Points on a hilly landscape, in no order, each with its height.
A ball rolls from a point to the lowest of its 2 nearest points, and stops where none of them is lower. Distance is the straight distance between rows; heights are no part of it.
J137 height 3.69: [  1  -1  -6   4  13  -5  -9   9  -2 -20  20  10  11   5  21  11  18  14
  21  -2  -8 -10  12  15 -14   6   0  -1   0  -9 -10  -6   3  14   5  -4
 -23  12   7 -11  13   0  20  -1   9   7   4  -4  12]
J232 height 5.67: [  2 -12  -2   3 -25   4   5  11   8  -5   5  -9 -19  -8  -5 -11 -17 -18
 -21 -15   4  11 -18  -8   0  -3  -4   9 -12 -15  17   2  -2 -13 -10   0
  -9  -1   6   0  -3  -2  10 -13   5  -5   5   3  14]
J897 height 2.77: [-11  16 -13 -15   9 -10 -35 -22 -11   9 -20   2  -4  -4 -30   8   6   5
  11   7   9   0  13   3  -2  16  -3   1  10   0  -3   4   4  -2 -13  10
  18  -5 -15 -11 -16  -1 -20  -4  -2 -19   7  -6 -18]
J133 height 6.43: [-10   5  -2 -11  -5   8 -42  -6   6   4 -19 -22  -9   1 -27 -17   1  17
  14   6  23  -6 -22  -5   6   9  13   2   4 -10 -19   5 -13 -28 -17  -4
  16  -2 -16   6   1  13  -7 -22 -10  -7  14 -11  14]
J534 height 1.23: [  4  -4   8  17   2  -4  33  12  -2  -6  12   6   9   1  19   5   2  -2
   2   1 -25  -3   8   6  -2  -9   2   6   1   4  -1 -10   4  15  12   1
 -11  -3  17  -4   6  -4   7   5  11   6  -2   9   8]
J183 height 2.34: [  0   2 -12 -18   5  -9  22 -30  14 -13 -24  21   9  10  15   3 -28 -13
 -12  14   9 -15 -13  -9   5 -13 -15 -13   0   8   0   6 -13  13   2   3
 -11   2  -3  -3  -5  -7  -2   5  17  -8  -6  -9 -28]
J893 height 5.29: [  5 -15  10  13  10  25 -13  14  20  -9  12 -26   0  -6  19 -26  -4   5
  14   3   0   3   0   1   4  -7  17   0 -12  -4 -15   1  -1 -10 -15  -2
   3   8  13   2  13  -3  19  -4 -15  21   0   8  22]
J610 height 6.08: [  2   4  -4  -5  -3   8 -39  19  -3 -11  11 -14  -6 -12   0  -8   1   2
   5 -17   1  16   5  -6   2  13 -13   5  -7 -41  -9  -5  -2 -24 -16   4
 -16  -7   0 -15  11   4  20 -19 -16   8  13  -6  20]
J169 height 0.25: [ 18   2  11  17  11   0  41  22 -11 -11  16  -3  -3   2  17  -2  -5 -22
  -3   2 -18   8   7   4  -9  -1 -11  14 -12   1  -3  -3   4   6  11   3
 -20  -6  17 -12  10  -1  10 -13   3  23  -8   7  10]
J839 height 1.27: [ 12  -3   8  17  -2  -2  30  17  -7 -14   9   4 -15 -13   0  -3 -10 -24
 -10   0 -23  12  -5   3  -9   4 -21  20 -12 -14   2  -5  -1  -4   3   2
 -18  -2  17 -13   0   6  10 -12   3  14   3   9   5]
J573 height 5.43: [  5 -23  -1   5  -9   4   8  14  11 -13   9  -8 -11   5  16 -14 -10 -20
 -13 -14   1   3 -20   6  -4 -11  -2  -1 -10 -21  10   5  -3  -7  -8   1
 -14   5   9  -2   6   0  19 -16   5   1   9   5  15]
J31 height 4.65: [ -1 -33   9  18 -18   3  23   4  25   4   4 -15   0  23  12 -10  -9  -5
  -8  -9  -1  -8 -18   2  14 -27  21 -21   8   6  21   3  -1  -3  10  -2
   9   4  13  22   1   3   7   6  -3  -1   2  19   8]
J889 height 3.64: [-12  17  -7 -20  -2 -12 -14 -28 -14  21 -17   9   0 -12 -23  13   0  -2
  -6   7  -2   7  13  -3  -2  14 -11   1  11   8   3   9   5  -3 -19  15
  17  -8 -14 -16 -11  -6 -27   9   1 -13  -3  -6 -25]
J584 height 2.08: [-19  14  19   1   0  11 -26   2  -9  19   3 -14   1   0 -17  -7  13  21
  14  -5   0  -6   2   7   7   4  11   6  19  -6  -7 -15   4 -14  -4 -12
   9 -15  -3   4   3  16 -14   6  -8  -8  14  -8  11]
J956 height 6.30: [  2  -8  -9  -8 -26   6  -9   2  11   9   2 -16  -8  -7  -4   0  -6 -11
 -15  -5  25   7  -5  -8   7  -2  14  -5  -9   4  12  21   0 -15 -14  -8
  15   0 -16  12   0 -16  -3   2  -2 -14  -7  -6   2]
J379 height 4.02: [  1  -2 -13  -6  18  -4 -12  -4   1 -22  10   8  16  13  24  14  16  19
  21   5   4 -17  12   7 -10   5   0 -12  -6  11 -13  -4   5  21   2  -6
 -18  19  -1  -7  11 -10  21   3  10   5  -4  -8   6]
J612 height 6.32: [ -6  18  -9  -6  12  -1   9 -13   9  14 -24   7  25   6  -1   4   2  11
   5   7  -2   2  28  -9  15  -7   6 -14  18  32 -11   0  -9  31  13  -4
   2   1  -5   7  -3 -16  -8  20  -3   1 -22  -1 -10]
J362 height 4.12: [  4  13  -2  14  15   6  22   2 -12   0  -9 -10  -8  -9 -16   1  -8  -4
  -2  13 -17   9  11   3   4   8  -9  23  -9  11  -3   6   8   8  -2  -1
   4  -3  11 -17 -10  -1 -11  -6  -1  10 -10  20   0]
J690 height 5.17: [ 10   4   8  -7 -21  -3  26  11  -8   6  26   3  -9   2  23  12   0 -33
 -26  -7  14  12   7 -10 -12   3 -17   4 -13  -7  12  12  18  -7  -4   2
 -19 -19 -15   0  14  -8   8  -5  -4   7  -1 -14   3]
J61 height 6.41: [ 14   1   7  12 -29  -1  28   9   0  10   8 -10 -30  -8 -11   1 -17 -17
 -38  -4  -5  11  -6 -19   3   2 -21  20 -15  -1  25   8   9 -18   0   0
 -15 -20  10  -8  -6  10  -1   0  -2   2  -2   3  -1]
J708 height 1.08: [  0   8  -7 -19  -1  -5  -2 -24  16   6 -26  24  19   1  -6 -11  -8  -5
  -6  -6   2  -5 -12  -5   7  -3  10 -31  19  17  -6 -14 -25  28  23   9
   3  19  -6   8  -4   9 -14  22  11 -12  -9  -6 -30]
J447 height 4.95: [  2  -2  -6   1  21  14  -1   5   9  -8  -8 -16   5   3   7   3   4   3
  13  12   6   4  13   1   0  -3  16  -1 -16  21 -13  12  -2   6  -2  -8
  11  11  -4   1   2 -15   7   5  -2  11 -10   4   7]
J105 height 2.01: [-10  20  11 -14   1   6 -31   7 -26   9  21  -4   0  -8   0   6  22  10
  17 -13 -21  11  18  12  -3  15  -7  17  11 -18   4  -8   9 -17 -14  -7
  -6 -26   0 -16  -1   9 -15  -4 -11  -6  13 -12   8]
J760 height 4.41: [-11  16  -9 -10  -7  -4   3 -10  -3  26 -15  -5   7  -3 -16  19   2   1
  -5   9   3   7  25  -4   9   3   1  -1   8  19   2  11   7   3 -11   3
  16  -8 -16  -8  -2 -15 -17  19  -3  -8  -9  -3 -20]
J219 height 5.15: [  8 -15 -13   3   2   3  13   6  14 -18  -4  -9 -11  14  13  -9 -21 -28
 -16   4  12  -1 -14   0  -2  -7  -9  -5 -20  -9   8  19   2   0  -6  -2
  -3  11   0  -2   2 -10  12 -16  11   5   2   2   3]
J653 height 2.54: [ -7  18  18   0   1  -8 -19  -9 -14  12  27  15  23  -1  -2  22  22  10
   5 -16 -11  10  16  11  -8   7   3  -5  21 -14   0 -22   4   9   8  -4
   7 -10  -4   4   6  17 -13  18   8 -13  13 -20 -12]
J569 height 4.03: [  6 -14   0  -2  13   0  30   7   6  -5  16   0  24  16  46   5   1  -6
   4  11   1 -17   1   0  -4 -19   0 -18  -8  12   3   3   7  15   7  -1
  -8   1   0   9   8 -17   6   0  14   8  -2   0   5]
J91 height 1.67: [ -6  10  -8 -27  -1  -4  11 -30  12  -2 -28  26  23   4   5  -3 -18 -11
 -10   3  12  -7  -6  -5   7 -13  -4 -26  18  15  -4   2 -21  25  15   3
  -7   3 -10   2   2  -4  -9  19  17 -13 -12  -5 -33]
J542 height 7.23: [ -2 -11 -19   0   4  -3  12  -5  19   3 -39  -9   0  20 -12  -6 -12   2
   1   6  12   3  -9  -2   8 -10  16  -9  -6  20  -5  17 -17   7   7  -4
  19   8  -5  11 -10 -15  -4   4  -6   3  -8   5  -9]
J39 height 3.21: [ -5  -2   5   3 -10 -13  -2  -6 -15   5   0  13  -6 -23 -17   4   1   2
  -2  -7 -12   1  -7   1  -6   7  -9   9   8 -16   8 -21  -3  -6   0   8
   3  -4   8  -1 -14  14  -8   6   4 -12   9   2 -13]
J841 height 4.78: [  7   7   0 -17 -16  -5  25 -13  -1  -1  21  19   1   5  27  14 -10 -30
 -23   1  11  -1  -1 -13 -14   2 -21   4 -11  -7   3  12  14   0   7   6
 -22  -9 -15  -3  13 -16   1 -10  10   2   3 -16  -8]
J780 height 5.78: [ -8 -10   9   5 -12  22 -27   2  19   5   3 -24  -6  -1  -2 -25  -2  16
  16   0  15  -3 -19  -5  12  -2  23  -1  -7  -8 -14   8  -9 -20 -20  -8
  15   2   1  17   9  -1   1  -9 -23   9   4  -4  23]
J44 height 5.94: [ 12   4  10   6 -38  -4  25   4   2  21  17  -3  -6  -4   5  17   9  -8
 -26 -13   5  -1  10 -14  20 -10   8   0  -4  14  20   4  15 -12  -6  -9
   2 -20  -6   3   5  -4  -6  22   0 -10  -2  -2  -5]
J911 height 2.06: [-11  19  10  -2   7  -6 -25 -18  -5  11  11  18  22   1 -11   8  16  12
   1  -4  -4  10  15   8  -1   9   7 -15  22  -8  -6 -22  -6  20  15   3
  11   5  -7   7  -1  18 -16  22  10 -12  10 -20 -17]
J63 height 2.03: [  1 -16   0  15   2 -17  26   1 -14  -5 -15   9 -26 -21 -15 -15 -11  -5
 -19   6 -23   1 -17 -11 -12   7 -26  26  -5 -11   4 -10  -1  -8   3   9
  -3   0  25   2 -20  23  -4  -2   4  -2  -8  18 -15]
J488 height 2.67: [  0  -8 -13   7  11 -19  -9  -7  -2 -31  -4  31  -7  -5   1  -2  -6   0
   6  -3 -18 -12 -15  12 -11   6 -14   2  -7 -22  -3  -5  -5   5   4  10
 -20  24  13  -5  -4  11  16  -8  14   0   9   6  -7]
J189 height 2.55: [ -6   0   0  -8   7 -13 -17 -11 -31  12 -12  10 -20 -23 -24  -3   5   1
   1   2 -14   2  -9   0 -12  18 -22  14   3 -14  11 -12   3 -14  -9  11
  14 -11   7  -7 -21  17 -16  -6  -6 -15   1   7 -13]
J884 height 5.95: [  7  12  -8  17  45  11   3  -6  -2 -13 -15  -7  18  10 -20   1   6  22
  20  12  -6  -2  24   0   8  -1   7   7   2  37 -19   0   3  29   5  -6
   6   9   0  -5  -7  -8   0  -1  -8  15 -25   9   7]
J700 height 2.15: [  0  -9  -7  15  18 -25 -30   1  -7 -31   2  27 -12 -12  -4  -7  11  11
  16 -11 -19  -6 -16  14 -14  12 -13  10   6 -32  -8 -15  -6  -5   2   9
 -14  17  20   1 -10  31  16 -11   5  -2   2   4  -6]
J110 height 2.60: [  2  12   5 -13  -2  -3 -22   8 -26  -5  27  12   1 -13   1  17  23   2
  14 -12 -20  14  16   9 -14  19 -16  10  12 -25   6  -7   4  -9  -8  -1
 -12 -16   5 -16  -2  11  -5  -6  -7  -1  12  -9   0]
J165 height 5.03: [  4 -29  17  18  12  21   2  12  30 -11  10 -25  -1  12  30 -22  -4   3
  13   4  -3  -5  -7   9   2 -24  24  -8  -1   1   2   7  -4  -1 -13   0
   2  15  17  15  12   1  20   0 -11  15   1  16  18]
J699 height 5.28: [ 10  15   4   5  15  20   3  30 -15  -5  14 -19   0 -17  -1  -7  -1  -5
   4  -3  -9  22  23   2   0  12  -8  18 -19  -9  -3  -6  12 -11 -12   1
  -7 -15   8 -22  17   5  -1 -17 -17  25  -9   8  23]
J852 height 3.98: [  3 -11 -11  -9   4  -4  -9   5   3 -26  17  15   4  10  27   1   5   0
  10  -6  -1 -12  -8  18 -12   2  -9 -12  -8 -20  -2   1   3   1   7   5
 -27  17  -1 -10  12  -2  25  -9  16   4  13   5   8]
J650 height 3.07: [  5  -2   2 -15 -10   4  -2   7  -4   3  27   3  17  -3  34  21  20  -8
   3  -4  17  -2  14  -6 -10   5   5  -9 -11   1   0   6  13   4  -7  -8
  -6  -1 -16   3  19 -20  13   5   9  -5   5 -10  -1]
J808 height 1.13: [ -6 -17   3  10  -8 -12  16  -3 -20  14 -21   2 -29 -21 -31 -19 -10   9
 -16  13 -14  -6 -23  -9  -9  10 -17  13   2  -3   4 -14  -7 -22   3  11
  15 -10  16  -1 -23  24  -9  -2  -2 -12  -8  26  -6]
J29 height 6.81: [ -9  -2 -11   1   0  -2 -30  -6  -1  -7 -27  -9 -21  -4 -34 -21  -4   9
   9   7  14  -6 -22   0  -7   9   8   4   4  -8 -14  -3 -15 -19 -11   8
  12   3  -4  -6 -16  12   1 -26  -2 -12  13   2   8]
J634 height 4.79: [ 10  -4 -13   0   8  -8  18  -8   7 -24  -7  10 -11  11   6   0 -19 -21
 -11   9  -4  -2 -12  -1  -7   3 -18   0 -20  -9   1  10   0   7   1   3
 -17  14   5  -9   1  -7  12 -14  16   3   4   1  -3]
J583 height 3.37: [ 20  -3  -9  -5  28   0  29  -7   0 -15   1  -7  10  27  32   2 -32 -16
  -8  22  10 -21 -12  -8  -6 -23 -16 -17 -21  11   1  19  -2   8   5   4
  -9  10   3  -4   2 -11   1 -16  13  27 -11  -3  -2]
J68 height 1.86: [  5   2  10  12   9   4  17  19  -4  -6  15  -4  14  -3  23  11  14   5
  11   1 -14  -1  24   9  -4  -4  10  10   0  12  -5  -7   7  13   6  -2
  -6  -4  12  -5  11  -7   6   3   0   9  -7   3  13]
J221 height 7.09: [ -7  -9  -8   9   0   0  -6  -3   5  -4 -23  -4 -16  -2 -27 -13  -6   3
   2   4   4  -4 -17   1  -5   4  10   7   0  -2  -5  -2 -13  -8  -3   8
   7  10   5  -5 -18   4   0 -10   0  -8   7  11   0]
J236 height 6.51: [ -2  -3  -2 -12 -31   1 -25  -4   4  14  -1 -13  -9  -8 -23   4  -2  -4
 -10 -12  31   5 -14  -8  10  -1  15   0  -3  -2  11  10  -3 -22 -19  -3
  17  -3 -22  12  -4  -2  -7  -4   1 -22   0  -8   2]
J813 height 3.38: [ -9  10  12   6   8  16 -14   4   5  26 -18   1   7  14 -20 -15  19  29
  19  11   6  -2   7   6  16  -7  24  -1  28  20 -15  -1  -1  12  26  -9
  21  14   2  17   5   4 -15  13 -19  11   3  -1   8]
J96 height 4.45: [  6   2 -18 -18   6 -14   5 -17   3 -30  -2  20  -6  10  17   5 -18 -15
  -8  11   6 -10  -9  -1  -9   8 -26  -5 -23  -9  -3  10   6   4   8   9
 -26  13  -7 -11   7 -12  14 -17  17   9   7  -1  -7]
J972 height 4.18: [  5  -7 -15 -16   4 -13  -2  -9   0 -32  15  28   5  14  26   2  -6  -2
   0   0   3 -14 -14  11 -12   4 -25 -11 -17 -18   2   0   5   3  13  10
 -35  15  -2  -9   7 -11  13 -15  23  13   7   6  -2]
J645 height 4.46: [  4   0  -3 -27 -10  -5  19 -19  -1  -1  21  18  20   7  40  15   1 -11
 -10   2  19 -14   0 -10  -9  -6  -8 -14  -6   2   1   8  15   7   9   2
 -17  -5 -20  -2  16 -22  -3   0  24   0   1 -12  -7]
J59 height 5.89: [ -6  13  -4   5  22   8   9  -3   3  17 -23 -12  15   6  -8   4   3  15
  12  15   2   4  29  -3  19  -7  12  -2   1  38 -14  11  -3  15  14  -9
  20   3  -6   9  -2 -19 -10  18 -16   8 -21  10  -2]
J411 height 5.73: [ 11 -19 -10  14 -28   0  22   8  19   1  -8 -23 -22  10  -5 -12 -24 -12
 -24  -1  14   0 -23  -9  12 -11   5  -1  -6  10  21  21  -4 -15  -3  -8
  12  -6   4  11  -9  -2  -3  -2  -1  -4  -7   4   5]
J597 height 4.28: [  3   0   2 -17  -1  -5  37 -12  -7  -6  17  16  26  12  48  10  -2   0
  -3   6  11 -17  -1 -13  -8 -16  -3 -13   1  10   3  -1   8  13  16   0
 -19 -10  -7  -1  10 -21  -7   4  22   7  -5  -9  -6]
J383 height 3.99: [ -7 -11   9  13   4  11   1   3  18  17 -19   0  10  17  -5 -13   6  17
  13   7  -4   0   6   2  13 -18  28  -8  19  25  -8   0  -3  13  24  -3
  13  17   9  19   0  -4   1  18 -12  12  -3   6   9]
J518 height 6.62: [  0   3   5 -11 -20  -8 -39  -7   1  -3   1  -8  -9  -8 -16   3  -3  -7
  -9 -16  22   7 -17  -4  -1   6   6  -3   1 -23   7  -3  -7 -24 -17   5
  12   2 -22   0  -2   2   0 -16  12 -23  16 -15   0]
J111 height 6.65: [-13   8 -15 -13  -6  -1 -20 -15   7  24 -33  -5   6   5 -31  -1   3  10
   7   6  25   2   1  -1   9   6  17 -11   9  14 -11  10 -12   0   7   4
  25   5 -23   7  -6  -6 -18   7  -9 -11  -3  -7 -17]
J451 height 6.39: [  2   7   6 -11 -11  -1 -49   5   5 -10   9 -16 -10 -13  -9  -3   4   0
   2 -23  13   8 -11  -6   1   9  -3   2   2 -35  -3  -4  -8 -27 -16  -1
  -4  -4 -11  -3   5   4   7 -22   0 -13  16 -10  11]
J359 height 6.00: [  9 -13 -16   0 -27  -5  16  -3  20   9 -14 -21 -10   4   1   2 -22 -13
 -21   0  23   3 -11 -11  12 -10   3  -9  -8  17  15  34  -1  -7  -3 -12
  19  -5 -11  21  -3 -17  -6   9  -5  -8 -13  -3 -10]
J535 height 0.70: [-11  20  -8  -4  26 -23 -45 -13 -14 -18   5  22  -5  -6 -13   8  22  23
  20  -5 -14   2   8  13 -11  29 -17   1   7 -20  -3  -7   8   5   1   2
   3  -2   3  -3  -9  22  -2  -6   0  -8   5  -6 -16]
J88 height 2.56: [  4  -1  11   1   3  12  -6  21  -3   0  26  -4  15  -7  40  15  27   6
  18  -1   4  -5  21   3 -12   3  13  -2  -5   9  -4  -4   6   8   0  -8
  -2  -3  -2   4  22 -12  15   8   0   4   3  -8   9]
J741 height 5.48: [  8   4  14   0 -29   1  28  18  -8   7  28   3  -8  -8  16  11   6 -19
 -21 -18  -4   7   2   1   1   1  -8   9  -8  -9  17  -4  10 -11  -3  -2
 -20 -13  -1  -3   8  -1   6   1  -2   3   4  -4   4]
J609 height 2.70: [-18  17  20   9   5  13 -25   4  -7  22  -7  -6   5   8 -21 -16  20  26
  16   5   5  -4   1   9  12  -1  18   0  30   4 -14 -13   3   0  10 -12
  20  -2   1  13   9  15 -17  12 -16   0  12  -9  10]
J376 height 5.44: [ 13 -17  -9  10  -6   4  21  10  18  -7   1 -19 -13  17  22  -6 -31 -29
 -22   4  17  -3 -19  -3   6 -13  -7 -10 -18   1  18  28   4  -1  -7  -7
  10   2   5  15  -1  -6   4  -9   1   5  -7   2   7]
J761 height 5.55: [ -2 -20   5   3  -4  17 -25   6  24  -9   7 -25  -8  -1  10 -22  -1   8
  10  -8  10  -2 -16  -2   5   0  15  -3  -4 -21 -13   6  -9 -14 -21  -4
   4  12  10   5  10   0  14 -14 -12  10   7   2  24]
J117 height 6.11: [ 16  -3   5   7 -38  -4  24   2   4  19  17 -10 -18  -4  -8   7  -3 -11
 -36 -14   6   4  -6 -18  16 -11  -2   6  -6   8  27   7   9 -19  -4  -8
  -7 -21   1  -2  -3   4  -4  13   2 -16  -1   1   0]
J835 height 2.10: [  8  -4   7  16  -3 -10  35   9 -10  -8   0   9 -25 -15  -2  -2 -18 -23
 -21   5 -27  10 -12  -8 -13   5 -32  28 -13 -10   8  -2  -1  -8   7   6
 -14  -7  25  -4  -9  16   0  -7   2   9  -5  12  -9]
J585 height 6.69: [ -1   4 -12  -3  30   4   3 -15  12  -7 -30  16  20  19  -2  -6  -5  16
   9   3  -7  -6  14  -9   8 -18   4 -18  15  36 -17  -5 -12  39  19  -3
  -5  18  -1   8  -4  -9  -3  17  -7   6 -22  -3  -5]
J788 height 6.35: [  7   3   7   7 -20   4  18  16 -11  11   6 -12 -35 -20 -22 -14 -16  -7
 -26  -3 -15  10 -13 -12   2   2 -21  24 -17  -3  25  -4   1 -25  -8   2
 -11 -20  10 -13  -9  17  -5  -2  -8  -3   2  15  12]
J878 height 3.61: [  2  12   7 -20 -25   1  10   8  -5  16  25   1   5  -7  17  27  19 -10
 -10  -2   9   7  22  -8  -1   4   3   2  -6   8   9   7  19  -3 -14  -1
   1 -13 -20   1  12 -17  -3  10   0  -5  -2 -13  -7]
J73 height 3.36: [ -7  12  -6   6  18  -3  -3 -11 -23   0 -14   3 -13 -18 -24  -3   1   4
   3  11 -19   2   6   4  -8  17 -13  23  -3  -3   3  -1   3   6  -8   7
   7  -8   9 -17 -20   7 -17  -2  -8  -4  -3  14  -5]
J423 height 1.65: [-10  24  -9 -13  21 -20 -46 -24 -14 -15 -10  17  -5  -6 -25  11  16  18
  17   4   0  -4  12   9  -8  26 -14  -1   8 -12  -1  -1  11   4  -6   9
   9  -2  -9 -10 -16  11  -8  -6   0 -11   4  -7 -20]
J104 height 4.82: [ -1 -34  16  17   2  10  20  11  25  -3  16 -15   5  19  33 -10  -6  -7
   2   1  -4 -12 -11   7   8 -33  16 -18   2   6  12   3   2   2  -1   2
   2   6  11  25  10   1  15   2  -1   4   5  21  12]
J885 height 6.45: [  2   9   2  20  38   8   4  -7   4  -1 -16  13  18   9  -9  -6   7  25
  14   9 -15  -3  26   0  12  -7  10  -1  16  35 -15 -10   0  42  14   0
  -1  15   5   7  -5  -4  -2   9 -12  12 -22   2   9]
J824 height 3.20: [ -1  -2  -3  -2  -5 -11   1  -4  -5 -11   6  22   0 -12  -3   9   1  -6
   0  -6 -11  -1  -3   5 -10   4  -6   8   0 -17   1  -8  -2   4   1   7
  -8   6   3  -4  -1   1  10  -2  10  -8  10  -1  -5]
J736 height 1.28: [ -9   3   4   4   3   1  -7  -7   2  11  -5   9  12   2 -15   6  10  10
   7  -1  -2   1   7   3   2   1  15  -6  18   0  -7 -16  -4  12  12   1
   8   5   4   5  -4   3  -5  15   5  -7   5  -5  -8]
J387 height 6.40: [-15   2   0  -7   0   6 -31  -5   6  16 -21  -3   8  12 -28  -2  10  15
  15   4  26  -1  -4   0   7   2  22  -9  13   6 -13   3 -10  -4   6  -7
  24   8 -19  13  -3   2 -11   7  -9  -5   9 -11  -7]
J8 height 7.35: [ -8 -16 -11   0  -3   2   3  -3  16   1 -19  -6  -1   8 -10  -3  -6  -2
  -1   0  11  -2  -9   4   5  -2  18  -6   1   8  -1   8 -11   0   2  -2
  14   9  -5  10  -7  -7   3   2   3  -5   1   2  -2]
J122 height 1.93: [ -7 -11   4  -3   2 -17  -7 -15 -36  22 -25   9 -23 -17 -28 -15  -2   8
  -3   8 -12  -6 -15  -1  -9  18 -22  12   7  -7   3 -20   0 -14  -4  14
  24 -12  11  -2 -24  24 -20   1  -8 -20 -10  17 -13]
J208 height 6.92: [-10   0 -20  -3   1   0  -2  -8   9  17 -46 -10  -3   8 -36  -7  -7  14
   6  10  17   1  -4  -2   7   0  16  -7   0  24 -15  18 -15   0   7   2
  21   4 -18   5 -13  -5 -18   4 -13  -5 -10   6 -10]
J228 height 4.68: [ 10  14   3   8  10  10  21  19 -15   1   3 -20 -11 -13 -14   1  -9 -11
  -5   9 -14  17  15   2   0   9 -10  23 -16   6   4   0  11  -1  -3  -1
  -3 -16  12 -20   5   1  -9 -13  -8  19 -11  13  10]
J657 height 5.45: [  4   4  -5   9  38  14   2   4   4  -3 -18 -17  11   7  -9   1   1  15
  21  14   4   5  19   3  10  -5  15   4 -10  40 -19  12   0  12   5  -9
  17   9  -3   3  -5 -16  -2   3 -14  14 -21  11   6]
J320 height 0.22: [ -6   8  -5   0  10  -3  -7 -18  10  10 -23  17  12   2 -20  -7   1   6
   1   0  -4  -2   0  -3   4   4  17 -18  23  10 -11 -13 -14  24  18   6
   7  17   2  11 -10   6 -12  15   3  -4  -3  -3 -19]
J441 height 3.10: [  4   2  10   2 -10   2  -8  21 -10  -6  34   6   6 -11  12  11  18  -2
  10 -19 -14   5  10  12  -9   7  -2  12  10 -25  -1 -16  -3  -6  -3  -2
 -18  -7   3  -8   4  11  12  -2  -1   0  13  -9   8]
J227 height 2.95: [ -2  11  19   1 -11  -1   4   5 -10  17  28  13  26  -6  12  25  21   9
   2 -12  -8   3  19  10  -1  -1  12  -3  16  -4   3 -23   8  11  10  -4
  -4  -9   0   2  11   5  -4  22   6  -8   6 -15  -5]
J528 height 3.30: [  0   1  10  -6 -18   2  17  -2   0  16  16   9  27   1  18  19   5  -3
  -5 -11   2  -2   6   1   9  -7  18 -14  11   8   4 -10   9  11   9  -1
   4  -5  -6   9  10  -8   4  23  12 -11   3 -10  -9]
J807 height 1.62: [ -4   7  -2   7  19 -20 -28   3 -17 -26  17  24  -4 -14  -1   6  22  14
  19 -10 -20   3   1  15 -13  20 -19   9  12 -32  -3 -13  -2  -3   3  -3
 -14   4  15  -5  -8  26   8  -9  -1  -1   7  -1  -6]
J578 height 3.71: [ 14  -9  -4   6  29   5  26  10   2 -14   7 -12  10  24  37   0 -15 -14
   1  17   2 -14  -8  -1  -6 -20  -7 -18 -21  14   2  11   2  11   1  -1
  -3  14   5   3   8 -11   9 -12  12  21  -7   7   4]
J642 height 2.86: [  7   0 -11  -9  11  -4  33 -18  11 -14 -15   7  10  23  23   2 -32 -13
 -12  18   5 -18 -14  -9   5 -18 -15 -11  -6   9  -1  13  -7  14   8   1
  -9   8   0  -3  -4 -12   0  -6  14   6  -9  -6 -12]
J968 height 5.69: [  4   6  13   3 -27   4  16  16  -7  14  20  -3   0 -10   3  15  12  -5
 -11 -15  -9   4   9   0   6  -5   4  10   2  -4  16 -13   9  -7  -3  -5
  -8 -12   0  -3   0   1   1   9  -4  -5   5   0   4]
J907 height 5.74: [  5   4   1   4   1  11  -8  26  -9  -9  12 -14  -6 -17  -2 -12  -4  -6
  -1 -11  -8  23  11  -3  -4  10 -17  12 -12 -29  -2  -9   1 -18 -19   3
 -17 -13   3 -21   9   7  12 -20 -18  19   8   2  27]
J600 height 6.02: [  3  -8  -1  11 -20   5   6  13  -3   2  -8 -16 -34 -17 -24 -26 -23  -5
 -20  -2  -8   9 -24 -10  -4   2 -10  17 -10 -11  13  -6  -8 -20  -8   8
  -3  -9   7  -7 -11   9   1 -18  -2  -3   2  14  18]
J643 height 4.39: [ -5 -27  18  16 -10  10  10   6  25  12  -6  -7   6  25   1 -16   5  11
   7  -3  -3  -4  -8   4  17 -28  29 -19  17  20   8   1  -4   1  17  -1
  15  13  11  28   9   4   9  16 -10  12   3  11  12]
J717 height 4.16: [ -7  11   0 -17 -22  -1   0  -6  -2  24   5  -6   4  -5  -7  24   6  -5
 -11   1  12  10  19  -7   7  -2   6  -3   2  11   7  10  11  -6 -13   2
  16 -11 -23   1   5 -16 -11  15  -1  -9  -5  -7 -16]
J790 height 3.41: [  1  -3   4  10   2  -5   0   9  -8 -11  32  24  14  -3  19  13  16   9
  19 -14 -13  -5   4  20 -14   6  -1   4  15 -21  -7 -16  -6  10   8  -2
 -22   4   9  -7   7   9  15   3   9  -1   9  -5   5]
J56 height 1.34: [-14  18  16  -4   0   7 -23   0 -25  21  12  -3  -1  -6 -13   4  15  13
  17  -7 -21   3  13  12   1   8   1  13  15  -7   6 -17  13  -9  -6  -5
   6 -27   0 -11  -5  13 -24   8 -12 -12   9  -4   6]
J369 height 4.50: [ -2  -3 -13  -5  19   3 -11  -3   6 -16  -6  -1  12  10   9  11   8   5
  13  10   7  -8  12   0  -4   3   9  -8 -12  14 -12   8   0  11  -5  -8
   0  17  -8  -3   2 -16  19   3   3   7  -2  -3   2]
J238 height 6.10: [-11  -2   4  -1  -7  13 -28  -2   8   8 -16 -15   0   5 -19 -15   5  16
  15   6  24  -5 -15   0   9  -2  24  -1   5   3 -14   7 -10 -17  -6 -10
  20   2 -11  14   1   2  -3  -3 -14   0   7  -5  11]

Two balls start at each pair of points below. Name the first point that both come to, or write never.
J741, J227 => J320
J717, J956 => never
J8, J542 => J238
J761, J137 => J56

Call two points neighbours if one is among the 2 nearest of the other. Go from one point of each pair to the other, from neighbour to neighbour, staying as low as possible. Name the highest point that can't be avoided.
J320, J56 => J61
J808, J169 => J835
J169, J535 => J39

Where does a ball stop that starts at each point below?
J117 => J320
J528 => J320
J451 => J808
J780 => J56
J600 => J56
J236 => J56
J447 => J56
